Each row is a point on a landscape with many peaks, with its height.
A climber steps from a point to whichever of its 2 nearest points has the largest rise for the distance, and stops where none of them is higher. Distance is the straight distance between rows; heights are no part of it.
viniv h=2.64: [ 40.0  -3.9  -3.6 -19.8  27.9 -20.0  -2.5   1.6 -30.8  19.0 -11.4  -8.5
  -4.6 -26.1  62.2 -19.4  -7.6 -18.4  -7.0  -4.0 -35.0 -16.0  -1.1  14.1
 -22.7  -3.4  11.4   5.0  16.5  -6.3 -32.9 -17.9   0.6]
mobo h=0.54: [ 19.9  30.2 -14.2   5.2  18.5  -8.4  24.2   5.0 -14.2  58.7  -6.5   4.5
 -10.2 -27.1   7.7 -21.1  25.5 -19.8  -9.1  -8.0 -12.7   0.5   5.4 -19.4
  -0.3 -27.3   2.0   9.6  11.0  -6.8  13.8 -11.3  15.0]
noki h=4.00: [  2.4 -14.2   1.9  24.8 -27.8  23.1  -8.5   5.8   3.3  14.4   4.5   5.7
  -3.5  -9.7   7.2   5.4  11.4  15.3 -10.3 -16.6  -3.0  21.7  18.1 -16.7
  26.5 -22.3 -18.1 -18.2   8.4  19.3  34.7  10.8 -18.0]
Fefa h=5.09: [  3.0  -4.2  15.5   5.2 -35.2 -32.4  -0.4  -9.7   7.4  20.7  15.5  -4.5
  33.0 -32.9  21.3  -4.7   7.2  -2.2 -26.3  -6.2  -9.3  26.3  -2.5  13.6
  27.9  -8.9  20.4  16.6  -3.6 -17.9   8.1  42.5   5.5]
mak h=3.33: [-43.4 -11.2 -23.8   5.1 -33.6  15.7 -29.7  -6.0  -3.7   5.7   7.6   6.5
  -5.4  20.7 -38.5  29.8  32.7  11.6  15.4  -5.5  15.9  22.5  -1.8  -6.0
   8.3 -25.1 -13.6   2.6 -29.5  23.5  25.7 -15.6 -12.7]
teneg h=0.77: [-28.4   4.3 -13.7 -12.0  23.6   2.1  50.6  -1.7  -1.3  10.2 -19.6  11.7
 -57.7  27.1  -1.3 -18.8  12.1 -37.8 -15.3  -0.2   2.0 -42.4  24.2 -24.9
   4.6  28.3   4.2   4.4  10.7  -8.7 -13.0  -2.0 -12.9]
Rus h=2.88: [ -6.6  19.4  -5.6  -6.3 -18.6 -25.5  -4.6 -24.0   8.3  35.8   5.1 -12.6
 -28.5  20.0  -9.5  27.3 -21.0   6.1   7.7  11.9 -21.8  -0.3  -1.5  -3.8
 -37.0   5.1  14.6 -14.4  -0.4  -1.9  -3.1   4.0  -4.7]
dol h=3.14: [ 40.7  -8.5  11.3   4.4   6.0  41.4   3.3   5.9  -6.0 -30.4  27.0  -6.6
  22.7 -28.3  20.9 -29.4 -19.8 -10.4  29.1  -1.3  40.3  35.1  -1.8   2.0
 -14.4  -2.5 -40.9 -17.7  15.9  12.6  29.6   7.1   9.8]
Mude h=5.01: [ 50.3  15.4  11.4  -4.2  40.2   3.4  -7.0  15.7  -8.7 -23.2   2.7  -7.2
   8.1  -0.9 -13.5 -27.0  -6.7 -21.0  37.1 -21.5   0.3  -0.2 -31.5  19.2
 -18.0   8.7  15.3  -4.6   1.1 -19.6 -17.4  -4.8   5.6]
nozu h=2.66: [-56.1 -20.1 -15.5 -14.9 -27.3  27.4   8.9 -18.2  18.2 -31.6  -2.5  11.4
 -16.8  14.9 -54.0  21.7  12.3  26.4  15.3  31.2   7.2   2.3 -15.7  -7.5
  -5.9  23.4  13.6 -16.2   3.3  36.3  17.2  11.1 -14.2]
gug h=2.75: [ -9.6  -2.8   4.6  -9.3 -21.9  11.6 -39.0 -10.9 -32.4 -13.8  19.2  10.8
  24.1 -12.5  22.5 -10.4  30.8  10.6 -10.2 -36.0  14.7  11.2   9.1   7.4
  54.3 -49.9 -20.5   9.4 -34.7  29.7  -4.7  10.5 -24.0]
zufu h=3.66: [ -3.7  -5.3   8.7 -13.0 -32.1 -15.0 -40.0   8.4 -28.2 -15.1   3.3  19.7
  36.2 -15.2 -25.5  10.4  -6.2  20.5   4.7  11.2   8.1 -20.5  -6.5  42.2
  21.9 -28.2 -30.8  24.4  -9.6  33.5 -11.1  14.5   0.2]
gefez h=4.72: [ 31.9  -6.0  -8.4  26.4  34.2  19.3   1.2  17.1  19.7 -25.4   3.6 -20.4
  18.6 -11.7  61.3 -35.1  15.5 -22.8  -0.1 -25.7  -1.2  16.1  -0.7  -1.2
  -4.0  -3.1  -6.6  -7.9  -2.2 -23.7   0.9   0.0  -3.4]
desu h=3.11: [ -7.7  -6.6  11.0 -23.9 -22.3 -16.4  26.9  -9.6  -1.5  23.2 -10.0  25.0
   0.7 -26.9   7.6   0.1  31.0  -9.3 -39.5  -4.5   7.4 -35.4  34.2 -10.8
  49.3 -24.2   8.3  20.7   6.7   3.7  -6.9  20.2  -8.7]
Lin h=4.68: [ 15.1  13.6   6.7   6.3  15.6 -11.9  39.3  -1.1  28.6  13.1  -3.1  -4.1
   0.6  41.4  -4.3   8.5  -8.6 -23.1  -7.8 -13.9 -10.9 -20.9  -4.2  11.3
 -41.5  43.5  -1.1   3.4 -14.8 -37.0 -19.3  -8.6  31.5]
fidod h=3.04: [ 16.0  11.9   5.2  -3.1 -14.7 -22.4  15.9 -25.7  31.5  16.8  13.2 -36.6
 -49.1  18.4  25.6  25.0 -10.5  -5.2 -17.5   8.8 -16.6  11.7   6.3 -24.6
 -34.3  22.7  12.8  -4.3 -16.3 -30.4 -12.0  13.5  -6.8]
taki h=5.65: [ 45.9  18.1  -6.5   9.2  14.7  24.4  34.2  -2.3  21.3  -5.6  -4.0 -16.0
 -15.9   1.1  16.8  -8.8   3.9  -9.0   2.3  -7.0   7.3   2.7   9.4 -27.6
 -40.9   7.2 -19.7 -31.5   5.8  -1.7  10.1 -10.3  29.0]
sovo h=3.85: [  2.3   0.8 -13.4  -4.8 -12.1  30.6 -16.9  14.3 -30.5 -12.9  17.8   3.4
  -0.6  24.6   9.4 -15.7 -43.8  -3.0  17.6  -7.3  -1.7  15.9  20.6   1.9
 -14.3   9.7 -50.3 -36.3 -10.2  53.8  22.8 -30.1   0.6]
zad h=2.68: [ -3.5 -12.4   1.5   8.3  -1.3   4.4 -57.8  22.2  -0.3 -33.0  11.6  -0.7
  44.0 -28.2  -6.1  -3.2  -7.6   7.7  24.5  18.5  31.5  38.4 -31.8  40.9
  22.8 -23.2 -14.7  12.5  11.6  -8.0  11.5  12.2 -16.6]
kisis h=6.41: [ 31.6  35.8  -9.6  13.3  12.0   5.1  35.2   0.7  -0.2  14.3  -1.9   4.7
 -47.5  22.9   0.7  -2.8 -24.4  -5.8   4.4  -1.6 -10.0   9.3  20.7 -22.3
 -48.2  10.3 -31.1 -31.9   4.7  17.1   8.3 -20.2  22.8]
mekat h=3.35: [-47.5  -8.3 -32.4   0.9 -13.3  -5.3 -40.6  -3.6 -25.0  13.7   4.3   8.8
  -5.5  25.8 -37.4  23.6  39.9   0.5  13.8 -14.0  13.0  -2.8  -0.8  -6.7
  28.1 -45.7  -5.2  28.1 -32.4  16.0  -2.1 -41.5 -19.0]
Sev h=4.97: [ -8.5  -0.2  -9.0 -28.1 -17.0 -11.0 -17.6 -14.6 -30.7  19.5  13.6  -7.9
 -20.3   9.7  39.0  -5.2 -26.9   1.7  -3.7  -7.1 -14.9 -22.5  31.9   8.0
 -11.2   6.6   1.6 -13.0 -10.7  38.6  -8.4 -32.2  -4.8]
Moga h=3.34: [-26.7 -37.2  -9.6  12.5  25.3 -41.3 -40.2  -9.5   0.7  18.4 -11.2  -9.6
   4.4  15.4 -20.1  38.0   7.2  -1.8  24.6  15.3  -2.8 -23.0 -26.7   1.6
 -16.4 -21.1  25.5  11.6 -14.2 -27.1 -20.9 -14.4   0.8]
kugi h=5.04: [  0.4  37.5  -1.9  -4.8  13.9  -0.8  15.5   3.5   4.7 -17.1   8.2  10.7
 -73.2  46.2 -15.8   7.9 -45.8  12.8   3.5  11.4 -26.4  -9.2   4.2  18.6
 -38.8  43.1  -8.3 -24.7 -12.4  24.0 -32.5 -18.8 -12.0]
nat h=4.98: [ 41.8   0.6   7.4  18.1 -15.3   6.0   0.9  11.2  -5.6  29.1  -7.1  -7.3
  24.9 -33.5  43.4  -9.8 -26.9   8.3 -19.2  11.9 -25.2  10.8  17.3  -3.8
  -8.3  -4.9 -30.2  -2.7  43.7   0.1  11.9   4.6  19.3]
razel h=4.34: [-32.0 -13.4  -7.8 -34.3 -27.4 -26.5 -29.7 -35.4 -25.5  21.2   8.0  -2.1
  -4.9  11.2  11.5  29.1  -0.5   8.3   5.5   1.8  -7.8 -24.9  11.1  17.4
   7.6 -33.1  11.8   3.0 -30.7  27.0  -3.6 -13.7 -12.0]
Sufo h=3.98: [-12.1 -23.5  -4.7   9.7   5.9   0.4 -47.7  36.2   8.9  -7.8  -0.1 -19.2
   8.4  -5.6 -27.0  32.9  -7.6  39.6  39.2  37.9  -8.8  16.9 -53.2  14.9
 -13.3  -1.4   5.7   0.5  24.8   0.4 -11.1  11.0 -36.1]
luzip h=3.91: [ -1.2  -3.9  23.6 -14.5   0.4  13.1  45.6 -39.2  26.4  -7.8   4.2  -7.1
 -21.6   1.0 -15.4   4.6  11.1  -9.7   4.7  -1.6  28.9 -14.0  -4.2 -23.1
 -10.9  23.5  36.3 -13.6   9.4 -13.9  -7.8  28.4   2.2]
varik h=5.93: [  2.3  -4.1  31.7  18.7  -4.8 -19.6 -20.5   4.5  14.3  -1.8   2.8  10.4
  62.9  -2.6 -10.2   1.2 -27.9  10.1  11.5  -9.0  11.7  23.6 -38.3  25.5
   7.0  15.0  15.4  -9.2  14.5 -29.2  10.2  36.1  15.3]
fusi h=4.43: [  6.4  -9.2  -8.2  24.3   4.9  21.9 -22.5  19.3  14.6 -23.2  11.2 -18.5
 -16.4  -3.5 -34.6  11.1  -9.6  13.0  47.0  19.4   8.3  42.7 -30.8  -3.9
 -26.8   3.7 -19.6 -13.6   4.1  11.6  13.0   1.1 -18.3]
voram h=3.37: [-31.0 -10.3   4.7  20.0 -23.9 -13.4   4.9  -4.3  19.9  19.3 -21.3  17.8
 -17.0  -6.0 -20.5  17.4  43.0 -14.3 -22.9   1.8  21.6 -22.5  26.0 -16.4
  51.1 -23.7   5.0  33.0  18.4 -19.1   3.6  19.9 -21.9]
pefa h=1.93: [-43.1  -5.2 -19.7 -17.3 -17.5  22.7 -33.6  47.6 -32.2 -26.7  -9.9   8.8
   3.2  -0.4 -48.2  10.2  15.8  38.6  10.2  14.2 -17.7   2.8 -17.8  18.9
  33.1 -14.3 -22.7  22.1  -4.0  61.2  -8.2  -5.0 -34.2]
Duz h=4.02: [ 14.9   6.1  13.6  -1.7  33.2  25.6  25.4 -10.0  29.2 -18.6 -14.5   4.9
  49.9  -6.1  17.3 -18.7  20.5 -10.5 -12.0 -25.1  21.0 -24.1 -15.1  -7.8
  12.6  -7.7  30.1 -13.7  23.7 -40.9  26.1  18.4  11.7]
pof h=3.15: [ 13.3   5.1 -11.0  -0.9  -0.5  10.2 -10.5   6.4  -6.5   3.0 -21.0  19.7
  47.0  -4.2 -13.2 -19.2  36.3 -22.2  -8.2 -30.1  21.5  -6.4  21.0  10.1
  33.0 -46.1 -11.3   3.6   2.0  -0.9  30.3 -15.7  18.8]
ranu h=5.50: [ 16.0   0.8   4.4  25.9   5.2  16.5  16.2   2.0  24.7  -9.5  11.8  -7.5
  14.0  -3.3 -11.2 -14.5  18.8 -17.1  24.0 -21.5  27.4  42.9 -23.2  -3.5
   4.0  -4.2   7.0 -19.5 -22.8 -25.5  32.2  20.9  20.1]
bapem h=3.44: [  7.7  40.5 -12.3 -11.5  17.3  13.8  56.4 -19.5   0.2   9.3   1.2  -5.6
 -69.4  -6.3  41.9  -4.1  -3.1  -5.7 -37.2  17.9   8.0  -7.2  40.5 -68.5
 -25.0  11.1   1.6 -43.4 -15.1  19.9   6.3 -12.9  20.9]
zume h=1.65: [-36.6  -7.4 -21.9   8.5 -15.7  28.3 -14.0  35.5 -33.0 -14.4   2.2  19.7
 -26.0   4.4 -39.1  -6.8  -5.8  27.2  14.9  12.6 -17.9  15.1  14.9   4.3
  14.6   0.2 -30.9  12.2  -1.4  68.5   0.7 -27.3 -25.5]
tevi h=4.35: [-29.4 -19.2   9.6  -5.9 -18.3 -20.4 -18.7  -1.9   3.4 -12.5 -17.8  25.1
  55.7  12.6 -46.3  20.5   9.5  16.4   4.6  -5.9   5.0 -31.5 -11.9  30.1
  28.5  -3.1   8.0  12.0   0.1   6.3  -4.2   1.7   6.7]
palug h=5.43: [ 36.6  16.1   6.0   6.5 -20.3  17.3  22.5   4.5   7.6  13.7  11.7 -11.4
  25.0 -38.1  66.3 -29.3 -27.0  -7.0 -39.8  16.4 -28.0  24.9  10.0 -17.9
  -1.7  12.0 -15.5   0.3   9.7 -11.8  18.4  20.5  35.3]
Gusu h=0.91: [-24.7  14.9  -2.7   0.3   3.8 -15.1  70.3 -14.8   7.9   9.0  -6.6  10.6
 -74.5  18.2  -4.2 -11.1 -20.9 -23.0 -36.3  24.3 -12.6 -17.6  38.5 -27.1
  -0.5  44.7  15.8  12.4  11.3 -11.6 -15.9  10.6  -8.0]
duno h=2.92: [ 24.7  -5.5  11.9   1.9 -20.3  18.0 -24.2  -0.4  -2.7  -5.6  22.6  -3.9
  36.6 -30.7  11.5  -7.9 -24.1   1.4  23.2  24.9  47.8  41.6 -13.3  11.0
  -9.4 -17.7 -33.9   0.3  21.3  -2.2  30.6  25.5  12.5]
gebos h=3.77: [ 43.0  36.2  16.0  -9.8  29.4  26.4  37.6  -8.2  43.9  -3.9  -7.5 -20.0
   0.7   4.2  31.4  11.2  26.7  -4.2 -38.8  -1.2  -4.9 -33.9   2.7 -37.7
 -36.9  32.7   2.3   1.8  13.1 -51.0 -29.5   5.2  42.1]
pinap h=1.25: [-51.5   4.1 -12.8  -0.3  -4.8 -24.1  -3.2   8.9 -12.8  24.5  -7.5  11.8
 -52.0  24.6 -29.4   4.7 -19.6   4.6  -6.3   2.1 -39.2 -12.5   5.5  -0.7
  15.8  31.9  29.1  15.0 -10.0  13.5 -17.9 -13.4 -35.6]
gak h=5.64: [ 11.5  41.6  10.4  15.1  -2.7  -2.1  43.0 -13.4  14.9  -1.0   7.7  10.5
 -71.2  33.4 -18.1   0.9 -45.0  11.7  -3.2  10.9 -21.0  19.6   2.7 -23.2
 -32.0  37.6 -17.6 -29.6 -12.0  20.1  -5.2  -9.0   5.7]
mev h=3.81: [ -2.0  27.0 -25.3 -28.4  18.5  14.0  56.1  -6.0 -13.7  -0.2  -8.2   9.1
 -49.6   3.9  38.9 -29.2 -15.6  -8.9 -23.6   3.0   3.1 -21.7  54.7 -35.1
 -17.2  21.6  -4.5 -44.1 -19.8  36.0   3.4 -37.6  28.3]
tobog h=1.07: [-29.3  10.6  10.1 -10.0 -17.3 -29.9  44.7  -6.8  -2.8  28.5  -2.3  14.9
 -48.6  11.7 -19.0  -4.6 -34.4  -8.7 -24.3  13.8 -33.0  -6.8  22.2 -12.7
   5.6  44.7  37.2  13.2  -1.4   6.5  -8.2   7.7 -13.2]
git h=5.10: [-15.1 -10.9  21.3  27.7 -19.5  -5.6 -12.8  12.3  22.7  -6.9 -17.3  26.1
  61.3  -3.9 -31.6   5.5  -1.3  17.1   0.3 -13.3  14.4   5.9  -9.2  34.5
  29.1  -6.5  -4.2  10.5   9.8 -16.0  10.1  18.8  14.2]
Feb h=2.83: [-22.9  -2.0  -7.0 -32.4 -11.0 -19.8  16.6 -20.4 -13.5  17.2  -6.2  -7.4
  -1.3 -10.0  43.3  -9.8  10.8 -33.3 -42.6  -3.5  -3.1 -43.3  33.7 -14.2
  27.9   2.0  38.1  24.8  -3.9 -15.6  -1.3  -1.6  -5.5]
Nud h=5.78: [ 10.4  -4.3 -12.0  -4.8  30.9  -4.1   1.7   6.7 -24.9  -2.5 -11.2   2.5
 -11.5  15.9 -22.3 -20.4  -3.6 -26.7  27.0 -21.9  -8.0  -6.5  -8.4  10.3
 -18.0   3.3   4.5   1.5 -12.1   4.6 -14.3 -25.4   3.5]
Fef h=3.78: [-42.1 -16.0 -15.2 -31.3  -3.9 -16.3 -38.3  -9.6 -44.6   4.6   2.8  16.9
  -1.2   7.9 -33.2  20.2  28.9  13.0  -0.5   1.2   4.7 -29.2  -8.9  16.8
  33.6 -42.1  12.3  30.9 -32.6  27.4 -17.3 -26.0 -14.2]
zuda h=2.85: [ 15.9 -11.2   6.7 -13.4  19.1 -32.9 -17.9  -8.5 -20.8  10.3  -7.4  -3.6
  43.0  -9.5  34.9  -1.7 -10.7 -10.1   4.0  -7.5 -15.1 -26.9 -11.9  29.5
  -9.3 -20.0  17.8  13.7   9.1 -27.2 -14.8  -3.8  15.4]
Suv h=4.39: [ 19.9  10.5  -1.5  10.8  29.5   2.9   2.9  -2.2  14.8 -17.6   6.8  -1.4
  51.3 -22.0  51.5 -43.7  11.7  -6.3  -2.2 -30.3   9.7  15.9 -16.0  18.7
  14.6 -12.7  19.3  -1.1  12.3 -36.6   9.1  13.5   0.9]
Fub h=2.95: [-37.6  -6.4  -3.4  -6.7  -6.5  10.0  17.1  -9.5  11.1 -22.1   9.3   4.7
 -45.9  16.9 -42.4  16.0 -15.3  27.6  22.4  25.2 -12.1  11.0 -23.3 -10.5
 -24.6  34.6  19.3 -11.0 -10.4  23.3  -5.7  17.2 -18.5]
Ruvef h=3.18: [ 12.4  26.0 -11.9 -10.2 -13.4   0.8  22.5 -25.0  19.7  14.7  24.9 -30.3
 -56.5  18.0  44.7  12.4 -13.0   0.6 -27.6  -4.0  -8.9  10.1  26.0 -41.5
 -21.8  25.3   4.8 -43.2 -27.8   2.9   4.8  -1.0   2.9]
loke h=3.64: [-14.4  -8.8 -10.4  28.5 -44.2  18.8 -30.2   9.2   6.0   3.5   6.5   9.7
  15.1   3.7 -29.7  27.2  16.4  23.5  -5.4  -4.8  12.6  29.1   5.3   9.6
  27.6 -37.7 -36.6  -9.8 -17.2  22.4  25.8   2.4 -16.2]
bub h=7.04: [ 26.3  12.2  31.4   2.2   8.7 -20.1  -4.5 -11.4   4.6  17.4  -3.4   8.2
  64.5 -22.2  11.1   9.8   4.1  22.2  -4.3  -0.7  17.3  15.7 -25.7  18.8
  -2.2   1.7  31.1  21.1  36.5 -65.7   9.4  25.9  34.8]
pim h=2.99: [-15.2   9.4  -4.4   5.4 -35.7 -20.2 -55.0  -6.9 -31.1  20.5  16.3  -2.1
  34.9  14.7  39.2  -2.6   9.9   7.2 -23.2 -22.3  -3.5  25.3   4.4  14.5
  32.3 -49.9 -33.2  11.0 -32.5   2.6  -4.8   3.9 -12.1]
Lala h=3.09: [  0.9 -41.3   1.2  -6.6  42.2 -37.4 -30.3 -15.3  -4.0   3.4 -14.6  -0.2
  40.5   3.9  -8.7  12.8   4.5 -16.5  20.0   3.6   8.7 -48.0 -17.8  20.8
   1.5 -39.1  21.8  19.7  -5.8 -37.3  -7.4 -20.0  24.3]
bada h=4.33: [ -7.1   5.1 -11.3 -27.9  -1.5   3.1  26.0 -10.1 -16.8  12.0  -8.6   9.9
 -36.7   5.7  36.2  -9.1 -14.5  -0.2 -13.8   0.8   2.7 -35.7  56.3 -15.4
  -9.7  13.6  -6.1 -19.8   4.1  49.3   0.5 -36.3   8.0]
nav h=4.47: [ 21.4 -17.0   4.8   9.9  -5.3   4.2  -7.6  -0.3   3.7  11.1 -13.5  -9.2
   5.6 -19.5  30.5   3.8   1.6  10.5  -6.7  -4.3  -4.8 -17.7  31.6 -14.2
   1.2 -15.7 -16.6 -12.7  38.9  13.2  15.6  -3.3  -7.1]
bebeb h=4.29: [-17.5 -21.9  35.7 -11.9 -14.5 -11.7  41.2 -30.9  19.8   6.1  10.1  -3.1
   7.7 -17.9 -13.6  11.8  10.6  -4.9  -5.7  13.8  26.1  -1.7  -1.9  -7.2
  -1.1  33.5  40.6  21.1  18.1 -32.1  -3.8  36.0  15.2]
Dugo h=4.45: [ 55.9  12.9  30.4 -15.9  52.9   5.3  31.1   7.5  -0.4  -9.5   4.7 -10.2
   2.0 -26.3   9.3 -22.8   3.4   5.0   6.3  -6.9   9.5  -6.7 -21.2  10.4
 -24.3  24.0  18.3  10.4  31.8 -40.7 -25.9  15.3  12.9]
nozan h=2.46: [-12.8 -22.2 -12.9   1.0   2.5  24.3 -71.2  29.3 -16.5 -67.3   7.7  -6.0
  47.0 -20.6 -21.2  -1.9   8.5  22.2  28.3  18.6  27.3  27.9 -32.2  26.7
  40.9 -33.1  -4.6  24.2  -3.4  20.1  11.0  -1.7 -27.3]
siro h=2.20: [-38.8 -14.3 -21.6 -17.5  -4.3  23.4 -45.9  36.5 -20.6 -44.2   5.5  -1.5
  19.2 -11.4 -42.0  11.6  23.1  27.9  30.4  19.0  11.8  16.5 -32.2  12.0
  26.3 -20.5   8.7  14.0  -5.1  37.5   8.7  -7.8 -29.7]
pup h=4.38: [  3.0   7.9  -5.6 -10.7  -2.3   9.6 -10.1  10.3 -27.8  -7.5   4.4   7.5
 -22.0  29.4  -7.1  -5.6 -65.5  12.6  21.1  21.0 -18.7  -8.1   8.3  24.2
 -38.0  43.1 -35.1 -23.3  -4.3  42.8  -7.5 -17.4 -10.4]
zedo h=4.94: [ 11.5  -4.8   1.8  25.9 -10.7  10.6  14.9 -11.4  22.1  -3.9   9.1  -3.2
  -1.1   7.3 -29.2  14.9   4.0   3.2  34.8   1.2  19.0  36.0 -23.7  -4.4
 -29.0   1.4  -1.4 -11.8  -1.1 -14.2  22.6  13.1  11.2]
Kasig h=3.26: [ -2.2 -17.9  -4.8  35.0  21.5 -11.0  -7.1  23.3  23.9 -14.2 -18.5  13.3
  22.0 -21.4 -56.6  20.2  32.4   9.3  32.6   7.2  46.6  25.7  -2.3   5.4
  23.2 -14.2  15.2  18.4  22.9 -35.1  19.1 -11.1  -0.8]
Vesi h=3.25: [ -8.9   5.6   7.9   3.8 -22.7 -19.3 -81.6  12.8 -44.6  -3.4   6.1  13.4
  43.4   2.9  -4.3   9.1  -8.0   9.6  -8.9   3.9  -2.3   9.2 -22.4  40.0
  37.6 -48.8 -35.3  27.8 -40.9  15.8 -25.7  15.2 -13.4]
ped h=0.64: [ -6.6  21.3 -16.9   3.8  19.2 -12.9  37.1   6.2 -14.2  47.3 -21.4  13.5
 -47.3  -6.2  -2.0 -24.1  19.7 -36.6 -10.3  -6.0 -14.4 -18.0  19.3 -38.3
   2.4  -4.0   3.1  15.2   7.8  -5.6  -3.8 -17.3  -3.1]
lebe h=3.27: [-17.5   6.1  17.3 -13.2  18.6   4.3  -0.4  -8.3  29.9 -44.2   6.2 -14.8
 -26.4  25.7 -47.9  24.5   4.8  18.7  23.1  14.8  -6.1 -14.8 -47.1  -3.6
 -25.9  37.3  31.0 -22.4 -15.6  -3.4 -34.8  13.9 -12.7]
safo h=2.67: [  7.5   4.9   3.0  19.9 -19.0 -22.3 -33.6   6.2  -8.4  35.1   2.9  -4.1
  -4.2   9.9  -8.0  13.2 -33.4  10.1  17.0  15.7 -32.5  17.5  -8.6  17.2
 -23.8  -5.9 -29.0  -3.0  16.9   7.3   6.1   2.5 -11.9]
Voli h=5.12: [ 53.7  -1.7  -6.8  28.4  30.1  46.5  16.1  10.3  34.5 -34.9  -0.5 -25.4
  -4.8  -4.7  40.4 -19.4  16.7  -9.4   3.6 -17.1  12.0  15.1   6.2 -26.4
 -25.5  -0.3 -27.5 -28.9 -19.1 -15.1  13.0 -14.0  19.0]
navad h=3.60: [ 10.5  -1.0  -8.4 -10.9  28.7  24.5   8.6   0.0  11.1 -13.1 -28.5   8.0
  45.2  10.5  -9.6 -18.7  27.3 -21.9   0.5 -31.0  21.6 -41.5  14.5  -2.5
  17.2 -14.5  13.4 -10.2  22.2 -17.9  31.0 -16.4  16.6]
kanav h=4.69: [  1.8 -15.9  35.1  -9.1 -44.8  -7.6  30.6 -22.4  20.7   1.9   7.6  11.4
  33.9 -36.1   8.4  17.6   2.3  10.9 -36.3  10.3  16.2   9.1  16.6   0.0
  24.3  -0.4  21.4  22.6  18.5 -26.0  19.0  44.7  22.3]
vode h=2.62: [ 13.4  -0.4  -8.3 -30.7  15.3  -5.9  26.8 -15.8  -9.1   6.6  -3.6 -19.7
   1.6 -40.5  61.8 -33.6   8.9 -26.6 -40.6   3.6 -15.2 -16.6  25.3  -9.9
  -5.2  18.6  29.7  18.0  10.6  -9.2 -15.6   0.8  11.1]
Keka h=4.44: [  5.1 -11.0   6.2  24.0  -3.1 -16.5  14.8  18.4  15.6  14.2   7.1 -17.3
   1.8  -7.2  31.4 -18.6 -24.6 -11.2 -12.8  -8.8 -42.4  27.2  -2.8  13.5
  -6.5  38.7   1.2  18.0  -3.8 -27.2 -17.4  14.4  -1.4]
Fom h=1.44: [-65.4  -3.3 -32.3   7.4 -20.4   6.2  -4.2  18.7 -15.3   0.5  10.8  14.7
 -52.1  19.0 -20.0   8.8  -7.1  38.3  -4.0  18.3 -31.7  23.2  11.1  -0.6
   7.4   8.3 -12.4  15.1  -8.8  43.0  -6.9 -22.0 -39.3]
Zemo h=2.78: [  9.2   2.5 -11.6  -4.0  -2.9  16.0 -21.8  12.3 -38.3  -1.6  -8.0  14.0
  30.7  -8.5   2.4 -18.2  32.2 -10.8 -20.0 -43.0   7.0  -5.7  28.6   2.3
  52.1 -54.0 -26.4   5.0 -14.2  32.1   7.0 -23.9   0.3]
mupa h=4.73: [ -3.0  -8.1  13.2  11.8 -16.9 -29.1 -23.1   2.7 -10.8  10.1  25.0 -22.7
  22.5 -11.0  51.1 -24.6 -19.8  -8.3 -11.9  -9.5 -34.8  30.0 -14.6  18.0
  12.5   5.1  12.5  10.4 -12.2  -6.8  -3.8  23.8 -11.7]
Tozi h=3.65: [-30.6 -21.8  13.5  30.3  -0.6 -12.0 -20.8   2.6  28.7  10.5 -30.2  22.5
   9.5 -10.4 -48.4  40.3  40.7   2.5   9.0  12.4  27.9 -14.7  -5.3  -4.3
  37.6 -22.7  20.6  12.3  22.7 -28.0   9.2   7.5 -19.0]
dupo h=5.11: [  1.7 -11.8 -10.7  -5.4  39.0  -8.8   8.2  -0.6   9.2 -17.6 -19.0 -13.8
 -18.0  36.4  -8.2  -1.3   3.7 -37.4  18.3  -9.0   4.4 -33.0 -11.3  17.1
 -32.1  24.9  -3.0  11.1 -25.8 -22.2 -39.8 -32.3   7.0]
vez h=3.54: [ 25.7  17.2  33.5  -8.2  12.0  13.2  22.6 -13.8  35.6 -33.8  10.5 -12.0
 -28.0  22.8 -28.6   7.3   6.6   0.9  10.4  -4.9   1.4  -4.4 -28.7 -15.5
 -18.3  32.6  19.5 -33.6  -8.1  -9.7 -25.3  27.1  -6.9]
nuvu h=4.40: [ 21.2   2.1   4.3  21.1  -3.2  -4.3  38.6   9.1  22.3  20.6  -9.7 -13.7
  16.1  19.6  17.2   1.4 -32.2  -5.5 -23.2   1.3 -36.2   3.8   0.9  -2.2
 -28.1  43.4 -12.8   4.4   3.3 -37.2  -9.4   2.9  34.2]
kituk h=4.07: [ 41.4   9.8  28.4 -18.0  49.2   8.8  34.0 -10.5  27.7 -19.1 -14.9 -24.6
  -5.4  -5.7  24.2  -0.6  19.5   0.4 -17.8 -14.9   8.8 -34.7  -2.1 -12.6
 -12.6  25.8  20.8   5.8  30.1 -44.0 -35.9   9.3   8.3]
fele h=3.61: [-26.7 -25.7  -9.2  -3.5  13.3 -20.2 -32.9  -1.6  -2.3  -2.9  -5.9  -6.3
  -7.5  -1.1 -41.8  39.8   9.3  14.2  37.0  28.7  -6.6  -7.0 -38.8   2.8
 -12.5 -17.4  32.4   2.6   6.4   4.1  -8.3  -7.1 -15.4]
tud h=3.48: [ 32.8  -1.7  -3.0   3.7 -11.3  24.4 -11.1  20.6 -30.9  -1.0  11.4   7.5
  20.4  -7.7  17.1 -36.1 -27.0 -13.5   5.2  -3.2  16.9  21.8  11.7   0.2
  -7.8  -3.8 -61.6 -25.7  -0.8  40.8  33.4 -15.8  17.2]

Call two points neighbours if one is among the 2 nearest of the other. Go from one point of each pair to the other, from neighbour to neighbour, staying as high as possible. Name the lowest point that can't be avoided.
palug, Sev => mak
bub, Tozi => Kasig
Fefa, Nud => nuvu

For each start below, name the point where the climber stops.
fidod => Sev
viniv => ranu
Gusu => kisis
tud => kisis
nozu => palug
vode => Tozi
gug => bub
lebe => Fefa
pof => kisis
pefa => kisis

Write out the way that a climber takes from each point below.
Fub => lebe vez luzip bebeb kanav Fefa
Rus => fidod Ruvef bapem mev bada Sev
Zemo => pof navad Duz Suv gefez Voli taki kisis
ped => teneg Gusu tobog pinap Fom zume pefa siro nozan zad duno dol tud sovo pup kugi gak kisis
